A landscape with many valleys, sampled at points; each row gives a point and its height.
From any point a ball rolls to the lowest of the 2 points nearest to it. It stops when none of these is lower. Distance is the straight distance between rows; heights are no part of it.
fofe: [106 107  95  92  66  58 115 105 134 110 105  83 117 103 101 119  19  65
  91 121 101 144  99  73 103 121  59 139 111]  h=653
sidaf: [136  71  72  72  57  83  76  72 131  66 103 137  97 103  75  81  98 114
 100  93 131 105  96 113 121 115  97  80 113]  h=208
lakiz: [ 92  86 116  80  96 111 128  85  76  89  77 103  93 143  78 100  50  71
  77 122  52 120 128 100  70  55  38  84  75]  h=174
Bavir: [131  58  45 105  85  98  71  93 113 107 117 140  53 100  82  77 133  69
  94  96 104  96 126 118  99  93  79  92  96]  h=499
fovas: [ 91 108 133 104  97 134 115 119  78  68 100 107  85 119 133  95 122 116
  85  86 120 101  90 122  94  70 117  92  99]  h=404
guz: [ 69  89 107  69  85 114 126 116  95  82  96 125  90 126  82  85  90  74
  86 112  99 120  98  63  93 130  94 119  58]  h=685
Dumum: [ 88 133 104  95  87 107 122 117  98  85  63  93 112  81  84  94 123 101
 116 109  89  79 106 131 113  92  97  86 127]  h=143
peg: [121  59 120  95 102 123  82 100  87 108 117 142  80 120 126  99 109  73
 104 111  68  96 125 113  66 102  66 113  70]  h=354
Pegib: [ 78 108 118  87  71  59 109  76  97 132  99  80 123  84  88 134  40 102
 113 113 100 109 108  76 139 112  90 121 102]  h=623
vuk: [ 86  76  92  75  73  93 116  95 135 105  82 117 111 111  45  84 101  58
 112  94  83 102 123  83  55 120  82  79  67]  h=736
Gunep: [132  77  55  82  65  96  82  79 127  76 108 139 100 111  88 108 107  63
  99  91 112 120 151 108 103  78  88  56 131]  h=328
Kelod: [ 73 102  95 121 123 109 112  61  69 100 101  94  96 146  98  89  78  67
  56 107  60 104 123  92  64  59  90  79  69]  h=307
kebe: [ 89  98  97  89  80  93 121 106 111  98  99  99 103  90 109  85  83  72
  86 106 110 102  98  83 118 141  88 130  77]  h=665
sab: [132  93 115  97  84  83 104  76 125 122  77 101  89 117 131 108  58  74
 112 122  78 107 143 100 138 123  70 119 114]  h=540
Ketuf: [ 87 121 123  86  95  98 126 111 101 102  69  88 112 118 135 103 108 138
 110 121 105 120 116 112 121  96  96  64 104]  h=474
duk: [ 61 131 119  98 100 117 124 121  78  76  76  84 115 100  85  72 149 101
 108 101  61 105  96 110  84  96  98  71 121]  h=214
Mib: [102 122 136 111  93 127 128 144  90  83  79  74  96 132 125  88 118 113
 116 121  86 109  90 135 106  81 101  86 107]  h=445
vusuz: [ 98 106  47 116 105  62 100  74 133  97  92  84  98  79  67 119  61  70
  78  83 116  96  91  91 131 122 119  99 117]  h=705
Zegeg: [119 103  43  85  76  60  80  71 122 113 105 118 139  65  76 122  42  97
 111  89 119 112 118  85 110 106 113 103 120]  h=682
tasi: [115  72 102 101  83 106  99  99 115 113  79  93  92 112 120  90 125  86
 117  84  88  83 153 139 106  81  92  77 105]  h=544
Noz: [ 88 113  81  68 123  97 120  89  91  92  98 116 111 145  85  92  89  65
  60 107 120 132 119  72  96  51  82  96  54]  h=464
tez: [ 94 110  96 102 136 134 102 113  83  77 122 112 111  72 100  90 129 157
  98  83  93 106  61  70  71  85 112  96 106]  h=462
Ner: [115  90 116 100 115 100 128  92  94  94  90  95  87 149 115 116  63  74
  67 158  81 137 118  78 120  93  86 114  67]  h=534
Sasud: [101  98 110  81  60 117 113 118 135  50  85 114  91 106  64  85 140 116
 101 101 125 115  75 112  93 108 116  79 106]  h=420
vap: [106 116  66 108 107 100  81  99 111 106 116  63  92  73  88 108 144  89
 120  85  78  85  67  89 121 121 106 116 157]  h=763
bapok: [103  97 131  88 134 104 103  90 102 116 115 111  99 114  91 102  65 103
  95  95  94  93  68  91 104  97  99 106  52]  h=539
bopa: [101 100 113 102 109 145 104 129  99  64 109 104 103  66  76 111 131 149
 117  81  79  98  62 104  73  98 122  85 128]  h=422
Nugi: [114  65  85  71  49  63  91  63 122  93 124 128  94  92  72  93  71 105
  85  76 127 106  91 105 127 107  86 119 106]  h=274
fidus: [ 90 114 109 104 115 105 109 117 125 111  75  80 105  94  83  98 139  68
 130 116  98 110 129  79 104 146  93 105 102]  h=463
livi: [ 96  92 139 114 119 119 105  73  74 102  86  98  95 151 106  89  71  65
  83 110  52 103 129 113  62  74  58  94  69]  h=245
fuva: [110  62  98 110  87 146  61 129 115  68 129 142 104  95  99  85 102 113
 107  66 129  87  98  80  53 127  98  98  80]  h=657
Mov: [121 114  71  71  93  80 122  83 129 111  84  99 128  67  83 132  72  64
 105 121  96 116 116  77 103 124 102 132 101]  h=315
fudiz: [ 66 143 116  80 100 104 141  94  97  81  94  90 116  92  77  98 168 109
  99 100  85 129 118  81  93  92  79  53 121]  h=269
rabo: [115  70 126 107  76  68  85  90  97 124 101  86 106  90 112 114  88 119
 123  85  95  75  75 119  90 109 132  99 115]  h=645
vagu: [108 116 122  99 144  76 118  63  69 113  76  69 101 119  97  94  83 125
  86 134  90 110 101  69 117 105 117 132  77]  h=675
mobu: [ 93 131  45 136  96  55  96  68 115 118  93  76  97  70  83 104  84  94
  89  94 136  94  69 112 121 105 127  97 120]  h=723
zof: [ 94 136 120  73 120 108 127  62  78 114  78 108 123 102  93 124  89 114
  87 115  89 111 116  90 117  88 104  74  80]  h=312
bev: [122  72 102 104  90  97  90 118 110  96 119  99 113  74 125 106 106 108
 114  79 109  81  78 101  67 127 130 121 113]  h=625
zoval: [100  70 131 122 109 104  69 126  98  96 128 117 106  94 144 112  63  89
 103  87 111  93  91  87 105 104  72 135  47]  h=612
Dud: [105  95 142  77 114 109 102  73  90 133  87 101  81 112  91 127  46  89
  90 116  88  77  95 106 111  77  88 121  51]  h=573
gali: [ 87 104  57  92  72  72 123 120 131 107 102  63  98  56  75  87 127 120
 116  93 123 117  85  97 119 122 107 100 153]  h=442
Kefi: [101 121 130 107 144  99 115  95  58  93  82  73 112 115 123  98 107 131
  84 133  96  96 101 105 111 101 126 108  92]  h=656
bize: [ 92 128 112 131 177 103  94 115  97 103 139  72 108  99 143 116 112 110
  94 114 102 116  70  62  84 103 113 134  83]  h=710
gileg: [ 87 129 116 120  95 117  94 109  83 112  80  97  97  66 123  96  97 150
 123  91 101  66  78 120 105  86 116 112 107]  h=279
vizis: [ 94 129  75  81  76  51  92  77 118 112  93  81 124  53  78 131  99 125
 145 116 116 112  84  95 127 104 114  97 151]  h=709
tobof: [109  64 110  79  93 109  81 117  85  99 129 142  90 105 125  73 121 137
  90  91 100  92  84 134 115  90  80  74 108]  h=863
kog: [113 109  80 121  84 130 117 165 139  87 112  89  96  86  48  91 146 109
 129  92  96  89  64 116  57  90 113  76 130]  h=343
Perel: [127  76 132 117 114 128  83 103  88 115 106 106  72 114 139  86 108  91
  90 137  78 103 148 107  84  83  52 128  64]  h=313
rad: [ 99 130  97  75  64  88 115 100 122  83  78 111 126  80  66  92 120 113
 103  96 107 103 122 132  87  97  99  43 121]  h=57
fafa: [101  68  92  65  61  61  94  63 111 100 114 117  91  90  90 115  53  87
  93 107  94 108 106 103 143  84  57 118  90]  h=334
Mito: [127  79 128 102  88  88  62  91  96 121  97  96  86 106 139 103  91 105
 117 106  93  73  86 141 121  99 106 103 110]  h=662
Poteg: [102  97 112  90  92 127  93 119  90  90 111 123  95  98 104  66  96 152
  78  84 117  98  68 109 130 112 100  75 115]  h=853
rab: [119  79  66 127  54 107  68 149  95  77 120 111  64 135 111 102 140  69
 133  90 134  78 108 131  57  78 126  80 116]  h=624
rafor: [107 121 119 122 124  91 105 102 130 114  73  63  91 101 102 104 112  77
 128 111  89  86 105  98 112 136 119 107 131]  h=437
nibar: [114  96  71 123 113  92  80  86  99 130  76  96 101  74  73 112 100  93
 136  73  90  56  99 121  79  98 137  81 107]  h=111
botam: [ 87  67  98  88 104 100 123  77 125  85 116 125 106 101  81  80  74 150
  75  84 107 132  77  61 114 130 103 111  82]  h=830
relo: [121  54  70  92  85  93  83  83 125  97 129 138  69  77  88  93 104  68
  92 106  94  97 124 121 140  99  66 117 120]  h=466
vopu: [ 81 145 106 119  85  96  91 105  92 132  87  57  93  68 117 107  88 143
 118 118 101  80  61 120 118 109 113 112 139]  h=224
Lukab: [113  92  46 133 107  90 101 109  92  97  77  84  82  92  83 110 107 119
 118  81 108  70  82 122  86  71 131  55 124]  h=216
Puz: [ 63 130 110 102 132  85 118  73  86 119 113  65 114  74 106  94  91 118
  84 109  91 124  73  76 126 121  82 130 101]  h=622
Rodul: [103  96 126  91  72 133  81 132 106  44 103 124 105 120  87  79 133  99
 112  77 121  98  79 121  62 102 116  86  95]  h=458
bez: [ 95  85 106  93 157 126 114 111  73  96 125 119 112 108  87 102 110  98
  84  94  81 114  81  43  61 117 112 109  87]  h=568
rufav: [ 96 119  96  83  85  95  96  87  96 128  93 107  98  62  62  89  89 132
 106  94 130  60  87 110 122 111 119  83 121]  h=407
sisud: [114 102 126 113  74 127  66 126  87  79 108 109  86 114 130  88 142  72
 108 119 103  88 128 147  71  89  88 111 105]  h=589
tir: [108  85 106  82  70 108 108 103  86 109  77 106  96 102 111  77 133 109
 119  87 101  85 123 149  72  90 112  65  99]  h=566
Rim: [ 94 107 128  83  83  73 124  83 116 111 113  75 105 114 122 127  31  82
 106 119  98 141 111  81 130  98  73 143  89]  h=639
von: [100  54 105  85 104 110 108 118 116 118 101 118 108 115  51  98  88  86
 100  82  83  92 108  84  77 119  83  78  55]  h=722
kipi: [ 99  78  87  89  49 104  83  87 130  82 103 131  82 109  87  94 141  57
  99  98 101 120 153 115  96  80  59  63  99]  h=288
fub: [110  93 123 108 132 119  93 120 114 104 119  82 103  51  88 122 118  79
 119  83  83  79  87  82  77 134  97 125  87]  h=498
feti: [ 93 107  68 116  52  59  97  95 139 105 104  75  92  90  92 115  65 121
  88  68 152 110  88 121 136  91 107  77 153]  h=370
lalo: [ 97 117  85  83 106  94 107  65 120 136 126  90  88  46  66 122  96 107
  99  88  80 104  72  69 114 120  81 133 118]  h=771
Vene: [ 78  85 108 109 108 144 101 108  84  86 112 150  92 128  82  88 102  97
  72  75 106 119 114  63  47 109  84  73  54]  h=619
bug: [ 99 140  60  80  84  55  82  72 108 114 115  93 133  38  72 150  62  99
 127 101  97 107 102  66 121  98 111 114 142]  h=696
riret: [101  93 106 120 139 102  88 108  74  89  90 116  99 152 134  86  86  87
  88 119  79 106  88  83  94  59  99 144  39]  h=664
Paz: [ 86 120 104  99 155 114 122  93  81 101  95  95  99 137  86  84 106  72
  61 115 102 114 105  77  95  88 112 111  64]  h=410
Megob: [ 89 106 118  87  90  96 116  81 120 134  84  78  82  83  70 131  38 100
 107 118  92  94  92  94 124 101  84 113  84]  h=604
Zokab: [112 117 104 123 147 105  77 125  63  81 119 101 115 134 145 110  97 128
  68  95 130  95  98 105  87  48 120 110  89]  h=489
sagov: [ 79 126 111 102 173 104 103  82  72 122 105  98 115 121  66 104 118 111
  86  82 100  89 101  93  98  67 121  66  83]  h=512
beva: [101 106 128  94 145 115  77  94  46  98 118 117 126  84  97 107  74 134
  92  84 118  54  75 105  89  86 119  92  89]  h=405
Lobi: [ 84 104  45 116  68  93 120 144 129  88 100  81  80  92  82  93 118 102
 118  95 131 109  84 100 115 101 122  82 138]  h=471
Lokek: [119  85  62  89  92  79 115  89 116 105  79  92  94 104  79 112  94  46
 108 117  97  93 131  87  98 131 124 119  97]  h=367
vuzur: [109  86  96 132  67  95  95  97 122 118  85  89  67 115 152 102  93  79
 101 108  95 107 130 115 123 126  99 130 103]  h=560
Donu: [ 68 149 100  94 128  96 116  70  91 112 106  87 111  83  89 136  63 108
  79 121  97 128  87  51 140  86  85 133  84]  h=644
lanu: [109 114 101 141 163 100  92 120  80  87 106  74 109 139 133  95  97  92
  81 130 103 102  95  63  79  81 122 138  52]  h=687
patip: [ 81 100 101  69  84  80 128  97 102 106 107  79 115  65 104  99 112 122
  97  98 123 114  97  97 129 122 110  99 122]  h=406
paru: [ 88 106 132 129 126 124  72  97  65  73 103 104 133 137 140  89 121  76
  79  98  74 105 115 113  46  72  82  78  84]  h=332
tilo: [ 99 113 116 117  58  94  89 115  93 122  89  63  86  98 115 107  70 136
  83 134 110  87  67 154 126  90 108 105 120]  h=160
novu: [119  94  56 105  83  61  89  62 120  98  92 109  80 109 110 121  85  68
 106 101 112  77  83 145 138 100 124  98 122]  h=703
ziv: [ 84 141  61 127  86  50 100  80 132 107 105  57  92  61  64 119 109 105
  84  86 130 104  46 112 121 106 105  98 159]  h=739
Kab: [ 87  67  94  84  57  96  87 121 114 103 107 109  86 121 117  71 119  93
 115  83 135 101 113 113 135 104  84  87  99]  h=526
Mige: [ 96  96 128  79 109 111 101  61  54 104  96 114  93 124 117  96 106 101
  77 114  73 104 139 126 115  61  71  78  81]  h=611
gotar: [111 107  67 147 115  85  96 120 105 100  93  54  96  87 115 114 101  95
 101 111 105  76  73 129  98 112 145 105 158]  h=371
dase: [ 86 102  76  82 128  94 112 117 107  91  86 105  82 155 100 115  66  72
  58 139 104 138 111  69 101  66  85 116  56]  h=503
vir: [116 110  51  98  63  43  89  88 126 108  99  96 132  97 116 107  24  77
 108 105 105 129 114  85 114 101  93 133 117]  h=667
guki: [ 88 137  78 106  86  58  88  51 134 129 128  57  85  41  76 132 113  97
 111  86  97  98  66  94 123 115  93 116 139]  h=754
femez: [ 93 127 103 120 149 124  91 130  56  65 107  96 134 119 107 123 120 132
  71  97 101  97  95 103  65  54 134  82 103]  h=522
nedis: [101 121  77  63  96  56 107  95 124 112  72  82 139  73  71 107 113 114
 142 106 104 108 113  91 113 108  95  83 117]  h=721
Tapu: [109  65  87  73  66 118 106  83 110  90 103 162  84  99  92  81  98  79
  84 106  94 122 134  98 127  99  69 108 106]  h=431
rimo: [128  91  41 122  90  91 101  85 108  97  80  99  82 102  78 107  79 117
  88  83 130  89  93 118 119  75 127  60 131]  h=265
Roraz: [121 110 110 106  99 127  98 156 112  70 114  95 120  68  81 120 140 119
 137  71 102  75  82 107  49  90 112  91 125]  h=384
Ruzu: [ 77 103 112 106 105  87 101  98  89 107  87  87 111  87 118  74  79 110
  87 100  88 102  88  96 123 128  98 142  67]  h=646
Veb: [ 92 114  97 104  63 131  95 151  82  92  90  93  86  96 108  90 145  83
 109 113 117  84 128 119  57 119 117 100 101]  h=569
vinin: [132  95  93 112  79 111 108 144 121  99 103 105 102  97  65  97 105 124
 112 100 106  74  69 146  79  78 112  64 125]  h=296
Pano: [112  61 108  95  81 123  99 116 116  99  79 121  64 121 103 101  83  43
 111 119  58 101 113 108  68 100  78 122  76]  h=398
pagin: [ 75 132 101  85 147  96 119  64  66 117 123  86  90  87  96  99  99 136
 101  84 112 101  61  69 123  83 117 113 100]  h=590
Sazir: [ 93  98 126 109  73  61  80  53  95 148 104  80  89 106 129  92  58 114
  93 102  97 108 108 112 136 117  67 127 109]  h=361
Benas: [116  99 123  84  91  85 112  77 101 114  72  98 112 116 116  93  77  88
 115 104  91  93 153 116 129  92  81  92  92]  h=518
Zot: [ 91 116  93  87 146 117 135  94  95  84 103 119 106 118  74  83 135 144
  77  81 103 120  81  75  78  91 109  71  95]  h=505
Sino: [ 96 127 112 143  97  68  89  89 102 135  86  46 106  64 119  95  95 124
 103 107  97 105  85 112  89 124 106 135 117]  h=278
Dipiz: [125  79  45 100  66  80  79  98 105  84  91 112 100 124 116 111 117  58
 106 128 111 123 149 108 123  91  90  77 139]  h=362
faz: [106 129 116 118 123 109  99 133  93  97  96  75 103  69 133  91 132 123
 110 132  93 105  86  90  70 129  99 121 112]  h=529
mot: [104  83 114 110 131 102  83 115  74  96 113 116 109 111 147  77  84 114
 110  85 107  91  97  97  99  82  91 130  37]  h=637
gimut: [116  96 118 103 146 120  82  92  71 111 134 112  91 135 116 118  70 102
  68  88 108  80  74  99 114  73 105 103  63]  h=497
niz: [106 125 134 113  94 133 105 141  67  86  77 100 136 109 126  85 114 120
 114  88  95  87 121 123  52  75  78  74 103]  h=565
gode: [101  96  94  66 123 100 118  89  98  99 115 141  99 131  91  91  67  85
  60 100 118 116 102  89 133  74  55 103  53]  h=436
futiz: [ 83 132  74  98 171  97 114  85  78 129 121 102 109  88  74 110  99 123
  75  93 105  86  82  67 113  70 116 111  79]  h=554
fufut: [117  83  92 116  65 108  92 141 108  88 107 104  88 100 128  88 113 107
 103  91 120  84  77 134  89 112 119 112 136]  h=603
gutuz: [ 80 127 108  72 169 101 121  76  77 104 107  88 110 107  62 107 127  96
  92  97  59 110  90  76  92  84  87  83  84]  h=470
runo: [ 75 118  99 104  43  55  84  81 116 133 100  87 108  78  95 112  75 142
  98  86 124 112  64 119 130  99 107  74 136]  h=401
Voki: [ 96 136 117  66  99  95 113  84  84 102  96 102 110  73  86 112  92 138
  96 119 122  97  87  91 135 109 114  87 111]  h=366
Vemuz: [ 83 105  98  86 139 115 121 126  88  99 104  98 109  77 124  90 150 134
 107 113  83 121  82  68  90 117 110  96  96]  h=500
ket: [ 83  55 114  92  82 103  88 106  77 106 130 129  62 127 132  78 128  77
 114 103  99 127 121  94 122  98  66 130  87]  h=564
buko: [113 105  38 124  87  65 103 101 123  77 106  86 106  99  96 113  69 116
  97  77 151 131  89  97 142  76 108  60 151]  h=329
ruma: [ 99  98 137 113 103  91  71  83  72 147 124  99  94 107 138 104  41 129
 111  89  99  85  77 121  91  93  98 131  79]  h=369
Guga: [ 90  52 121 119  85 113  73 124  92  98 140 100  81 106 146  84  88  83
  90 104 108 101 117 106 122 105  82 139  74]  h=588
Palib: [118 107 139  91 119 108 110  75 107  97  99 111  68 152 110 104  81  61
  92 141  71 120 132 102 123  84  63 125  65]  h=557
sib: [ 82  90  59 106  68  77 110  84 145  97  98 102 117  77  87  93  76  84
  88  82 101 116  87  81 115 131 104 121 108]  h=686
Nuzu: [ 73 110 122 114 111 105  78  87  69 121 117  87 107  62 101 100  73 143
  99  78 129  66  64  97 106 104 109 104  79]  h=346
Ref: [ 90 103 106  68 124 101 129  87 122 107 123  93  95  53  49 113  78 118
  92  94  78 118  79  41 126 133  80 121 105]  h=785
Sozi: [120  68  77  94  88  80  73  78 120 125  93  98  77 102 104 105  87  75
  96 102 104  67 106 132 120 106 108 110  90]  h=684
kip: [ 96 111 103  80  96 105 133  71 114 100  75 126 121  77  80 125  93  93
 103 104  81 108 125  88 101 114 101  94  83]  h=251
rol: [ 87  69 100  87 104 104 100  81 128  83 107 116 116  69  57  95 105 139
  89  87  98 105  88  80 103 129 118  96  77]  h=816
fuvuf: [112 111  45 136 127  75  83  88 114 120 122  56  85  50  71  96 126  83
  99  83  84  83  45 101  98 121 120 116 138]  h=746
nusib: [ 83 117 103 106  79  89  90  71  95 131  98  89 101  45  87 101  65 122
  94  86 115  73  92  98 112 116 114 126 110]  h=400
mudip: [ 94  79  70  91  75  97 104 120 121  99  85 116  95  94  85  82 113 103
 115  72 128  89 110  95 120 111 115  77 113]  h=501
bar: [104  94  47 131 128  90 101  86 117 120 109  80  95  58  69 106  84  75
  91  85  95  83  76  77 102 142 124 115 125]  h=726
Taman: [108 125 124  81  75  83 112  88 115 100  84  86 107 106 125 112  76 118
 120 116 121 114 126 112 142  86  85  92 105]  h=496
zaka: [ 83 113  93  96 102 109 107 133  99  90 112  86  83  71  85  64 155 131
 133  82 105 111  71  85 114 115  88 114 128]  h=789
pul: [ 85  93 111 112  88 127 110 127  92 106  78 113  82 137 154  86 117 112
 127  96  92 103 115  90  78 118 109  98 104]  h=636
naded: [100 114  94 137  58 130  95 177 104  87  92  90  94  95 145  93 118  97
 108 119 122  93  91 119  76 118 128 116 120]  h=586
gufo: [119 105  79  62  47  87  93  80 117  76  79 125 130  86  81 106 101 116
 102  99 112  97 119 120 128  92 101  80 109]  h=137
pevur: [114  95 130 117 152 106  92 109  63 110  96  90 134 126 122 111  73 107
 119  89  60  92 101  81  66  98  98 123  70]  h=449
nafu: [ 91 113 110 132 143 101  97  78  80  89  90  90 112 165 128  89 118  73
  73  90  69 102 114 100  57  53 111  86  75]  h=368
tebiv: [112  88  95 116  74 107  67 121 116  85  99 115  51 126 132 106 151  60
 113 117 118  88 124 143  92  91 110  96 108]  h=605
Kovon: [ 99  71  99  86  70  90  83 110 103 107 121 120  63 121 121  81 138  80
 116 115 118 110 150 120 129  97  61 108 115]  h=546
vez: [111  57 105  74 116 109 107  83  83 114 139 158  73 109 140  83 112 114
  77  99  95 108 109  99 113  73  77  99  94]  h=874
gudi: [116  81  71 104  87 104 110 109 111  79  83 102  98 103  89 114 144  72
 107 101  94  91  90 113  71 111 148  77 134]  h=447
doreb: [ 87  94 122  93  67 116  91  87 118  77  92 126  88 133 105  91 129  64
  85 119  73 116 138 115  92 110  71  72  90]  h=244
dut: [111 100 106 152  87  91  77 104 109 125  94  49 101  92 139 104  74 100
  92 104  94  77  91 129  86 127 128 129 130]  h=324
Leruf: [102  85 123  71  78 106  96  75  65  98  82 122 103 105 101  88 110 120
  86 106  75  80 120 141 104  78  90  64 108]  h=591
Rilim: [112 105 103 127 109  86  86 131  87 109  71  79 117  85  92 111 128 109
 151 101  86  55 103 133  68  91 134  97 111]  h=205
Roka: [107 108 126 107 112 126 101 142  94 104  92  78 104 100 123  93 140 105
 105 122 119 101 131 104  65 128 108 107  72]  h=550
dizi: [ 96  77 106 100  97 141  89 121  87  79 122 137  94 120  93  70 120 100
  92  93 134 103  90  64  66 123 102  95  57]  h=638
pob: [ 93  90  98 115  87 124  87 119 109 100  87 122  89 113  91  98 109  34
 123 102  87  84 120  91  68 122  97 115  75]  h=435
nin: [ 97  92 131 109 109 128  91 132  99  71 102  91 136  82  95 110 138  76
 131  67  84  79 115 101  44 114 112  82 112]  h=419
tomar: [ 88 105  98 106 158 135 108 116  77  96 116 115 121 117  82  90 119  98
  88  78  91 113 108  56  25  86 100  83  65]  h=595
lalim: [ 81 111 115  82  77 121 129  97 113  77  75 123 109  98 100 105 122  85
  74 103 100 110 133  98 103 118  99  72  95]  h=186
pade: [117  88  55 107  97 105  97 107 117 100  85 111  85 114  99 103 132  52
 118 106 106  72 109 100  71 138 136 104 104]  h=411
lusu: [101  67 105  55  88  95 119  76  89  97 102 131  96 101  80  90  63  89
  86 105  85 112 111  85 123  84  65 109  70]  h=386
kupa: [107 108 128 115 121 113  93  89  50  95  83  77 107 143 119 104 104 125
  74 114  85 102 127 123 118  57 112  78  91]  h=634
boken: [ 98 131 110  63 121  89 128  76  80  64  96 113 131 112  59 106 123 131
  82  98 107 129  89  78  89  88 115  66 109]  h=538
roz: [110  90 138 128  98  76  69  62  87 132 127  95  69 116 146  97  64 114
 100 127  84 103  99 123 116  92  80 148  85]  h=317
kub: [ 76 120 115  76 123 101 149  94  87  83  78  82 111 113  74 117  67  79
 104 112  74 126 112  56 108  78  76 123  72]  h=671
zore: [ 92  96 102  71 115 104 159 103  87  71  85 129 109 112  58  91  85  90
  92  88  84 138 106  54  87  94  82 102  69]  h=693
lutif: [104 101 112 100 164 132 103 123  85  95 135 101 120  70  93 126  93 105
  96  89  75  93  73  55  67 114  80 127  81]  h=537
zud: [111 116  93 133  89  84 107 105 110 110  70  59  88  97 103 124 112  92
 121 120 104  85 108 123 116 106 136  90 139]  h=408
geta: [ 88 114  95  89  60 124 136 149 127  67  94  94  86  79  59  90 162 109
 120 102  99 113  81 105  82 103 114  80 130]  h=382
zisi: [ 88  91 105 100  63  72  90  61 110 133 109  99  94  94 121 100  57 113
 109  76 114  98  88 122 131  99  83  91 125]  h=396
kas: [117  87 145 116 131 110  66  80  86  95 115 111  78 110 146  96  96  97
 103 120  74  96 125 125 121  81  73 143  83]  h=257
bof: [ 92 140 122 119 122 146 104 132  65  64 103  98 147 107  99 104 115 120
  90  80  96  87  98 111  41  56  94  67 104]  h=547
tak: [120  63  97  91  95 102  82  89 126 118  95 118 104 103  64  89  92  73
  92  87 103  68 105 108  98 113 101  95  75]  h=704
zili: [114 110 108 114 157 115  67 104  72 111 119 104 116 108 130 109  86 131
  62  93 115  84  76 106  97  85 126  82  90]  h=452
neked: [103  84 111 103  93 111  93  78 107 108 131 116  95  94 108  83  70 148
  61  85 117 106  66  90 102 129  99  83  99]  h=843
fet: [ 83 108 114  84 129 137 112 112  55  77  97 102 107 126 111  71 123  96
  85  91 106 101 104  92  89  95 116  96  74]  h=348
Bivo: [104  92  90  96  66  94  99 118 103 100  70 107  80 137 141  73 119  95
 129 107 104  95  92 111 102 116 116 110 138]  h=621
gubaz: [ 94 125 102 112 103 103 109 135 111 101 107  45  84  66 102 103 149 115
 142  97  95  88  81 114 128  98 108 111 138]  h=777
gaf: [116  60  38 122  77 106  44 119 114  85 104 133  67 112  94  73 110  76
  94  91 124  88  97  94  94 114 108  84 106]  h=528
Tanod: [115  94  68  96  61  76 108 127 123  84  67  91 110 118 119 122 108  76
 119 108 117 115 130 112 116  96 113  60 143]  h=391
Famep: [ 93  78 127 104 124 111  96 113  99  87  98  97 117  75  77  99 132  80
 110  80  93  88 106  88  74 116 118  97  69]  h=457
buda: [ 93  74  89  82 119  91 114 101 134 104 124  99 104  61  57 105 120  96
 117  87  81 110  96  52 110 137 101  95  95]  h=800
vofen: [113 112 142 121 140 108  70  90  75 126 111  85 118 105 144 122  58 133
 118  86 106  80  98  90  92  97  98 122  93]  h=409
Tup: [ 85  98 136  95 104 121  92  94  79  70  99 116 109 145 117  83 127  76
  93 105  78 110 114 116  76 102  93  76  84]  h=290

For each start below, name the point where the ball stops.
lanu -> Voki
vez -> Voki
Ner -> rad
Bavir -> rad

Call two points neighbours if one is among the 2 nearest of the other. Go from one point of each pair to the other, from neighbour to neighbour, staying as low as possible. Name the highest point that can't be avoided.
Nuzu and Voki -> rufav
nibar and roz -> runo
doreb and roz -> zud
lakiz and Voki -> nafu
